Points, in no order, along strands that fork and pass close to each other.
Points whose rows are less than 54.5 apart are linked; no others are. Some points are linked to none.
Gebu: [-28  14 -14 -30  32  43  40   3 -21  -2  17   5]
kalu: [ 11   5   5   5 -24 -68 -40 -17 -14  -3 -32   1]
Gaf: [-46  28 -51  53 -57  30  22  29 -24  25  43 -29]
Kodu: [-13  29 -35  67 -62  53  21  16 -34  11  16  -5]
Lut: [ 21   0   3  26   6 -32  14 -27  -6  -1 -39  -6]
vob: [ 22  18  -3  41   0  -8  41 -34 -12  -1 -29  -4]
Potam: [ -3 -32  25 -23  55  15   0  22  41  -2  -9  22]
tufuz: [ 21  34 -33  20 -31  46  29  -3 -21  -9  29 -24]
vuve: [-33  12  19 -57   4 -68 -28   9 -30   5  -8  31]
buz: [ -5  24 -12 -14  18 -35  42 -32 -14  11  -9 -13]
Nupa: [-32  12 -28 -23   8  57  28  11 -27  -2  29  -8]
piz: [-63   1 -33  31 -25  55  15  10 -39  20  21 -21]
guk: [ 35 -32  21 -21  21 -16 -21   4  38  -1  -4  -3]
Lat: [  6 -32   9  11  35  -7   2 -16  19  -3 -32  -4]
lor: [-21  21  19 -65   0 -71  -8   5 -33  11   2  22]
luvor: [ 68 -19  15  10  -5  11  -9  -6  19 -16  -1 -11]
Lobi: [ -3  14 -32  51 -59  60   8  19 -38   4  15 -14]
bese: [-25  18 -38  -7 -12  54  25   9 -25   0  36 -22]
rep: [-36  -6  22 -32 -17 -57 -87  22  38  -3   6  25]
Zam: [ -9  20  -3 -30  10 -58  18 -24 -19  12 -15  -7]
gokem: [ 35 -18  23 -12 -25 -63 -56   2  18  -2  -8  -1]
Gis: [ 62  19  -1   6 -17   3  22 -21 -16 -10   5 -11]
Susi: [ -4  23  14 -64  32 -36  31   3 -22   9   8  18]
lani: [-11 -19  26 -43  14 -60 -45  17  12   3 -14  22]
Lokir: [ 17  30 -15  45  -7  11  52 -31 -12  -2 -11  -6]
Bazi: [ -7  29  13 -58  45  -6  42  13 -21   2  13  25]
Giba: [-25  38 -38  51 -18  40  48 -15 -13   1  25 -18]
pul: [-24  -2  36 -42  13 -57 -57  50  60  16   0  34]
nogok: [-56   8 -40  37 -44  43  13  23 -39  31  29 -28]
Taseb: [ 15 -37  11  22  24  28  -8   1  63  -1  -8 -10]
Dako: [-10   1   3 -10 -22 -69 -53 -16 -16  -5 -24   4]
des: [  3 -33  23 -23  48   7  -8  25  65   6  -3  13]
mevi: [ 67  -6  14  -3 -10 -14  -3 -15  -3 -10  -4 -10]
Depe: [ -5 -14  29 -38  28 -41 -34  36  72  20  -7  18]
vin: [ -8 -16  -4  31  22  34  25 -28  -7  -6 -16  -7]
gipit: [  6 -21  27 -32  32 -21 -22  29  81  21  -2   9]
lof: [-31 -27   5  -8  47  48  21   3  -3  -6  -6  16]
Boz: [ 59 -16  24 -10 -16 -44 -27  -8   5  -5  -7  -6]
Rotip: [ 10 -39   3  30  15  53 -12   5  44  -9   1  -9]
tedo: [ 47  35 -18  17 -25  29  33 -14 -18 -13  18 -16]
Piru: [ 18 -19 -10  54 -29  67 -11   8  -8 -16   2  -7]
Lub: [-11  30 -45   8 -29  48  28  11 -22   0  42 -32]
Buza: [  8 -38  14  19  33   3  -4  -6  52   0 -23  -5]
gatav: [-43  -8 -23  31  -7  63  13  -6 -31   6   9 -13]
vodu: [ -1  38 -27  49 -11  29  55 -26 -10  -2  11 -12]
Lisom: [-18   2 -11   9  27  21  41 -31 -14   1  -8 -11]
nam: [ -6  17   8 -53  16 -54  13  -9 -25  12  -3   6]
paru: [-13  24   7 -50  42  26  40  17 -22  -3  15  23]
besaz: [ 12 -14   5   5  18 -33   4 -22   0   0 -36  -6]
mela: [-13 -15  21 -26 -28 -62 -83  14  32  -2   7  12]
zaf: [-27  -1  10 -29 -24 -66 -66  -7 -18  -9  -7  14]
lotem: [-28 -22  -9  37  13  61  14 -16 -13  -5  -4  -7]
zagi: [ 67 -14  11  36 -11  25  -2  -5  19 -19 -11   1]
Razo: [-40  -4  32 -41   1 -58 -74  43  37   1   3  43]
tarab: [ 16 -21  25 -26 -27 -65 -69   9  21   0   1   3]
Zin: [ 58   0   1  43 -22  37  10  -8  -2 -21  -9   5]
Lop: [ 12  -6 -20  38 -35  65  -1   7 -25 -12   9 -15]
pimid: [-21 -32  15 -13  56  39  10  12  19  -7  -9  21]
kepu: [ 62  36  -2  11 -25 -24  29 -23 -16  -4   0  -8]
zona: [ 17 -33  -2  39  -2  60 -10   3  18 -17  -1 -10]
tur: [-14  14 -12  -3  28  -7  49 -32 -14   6 -11 -10]
Zale: [-39   3  19 -48 -13 -64 -58   7 -23  -7  -2  32]

A fork is a point with three links. Follow the links from the first point to the second and name the forks in between, in order.
kepu / tufuz => Gis
Bazi / vin => nam
Boz / Nupa => mevi > Gis
zagi / rep => mevi
tedo / luvor => Gis > mevi

A fork is a point with three links, a tip a point with one. Leave the first point through the second and follow the links. Name the first fork or tip that comes.
bese / Lub => Gis
lotem / vin => nam
Zale / zaf => kalu
tur / Lisom => Gaf
Razo / pul => lof
mevi / luvor => Zin
pul / Razo => mevi
vob / Lokir => Giba
Buza / Taseb => Kodu

Name the points in between on the shortest way along the links from the first point to the second, in order.
Susi / Nupa => Bazi > paru > Gebu
zagi / tarab => luvor > mevi > Boz > gokem
Lisom / lor => tur > buz > Zam > nam
Razo / Potam => pul > Depe > gipit > des
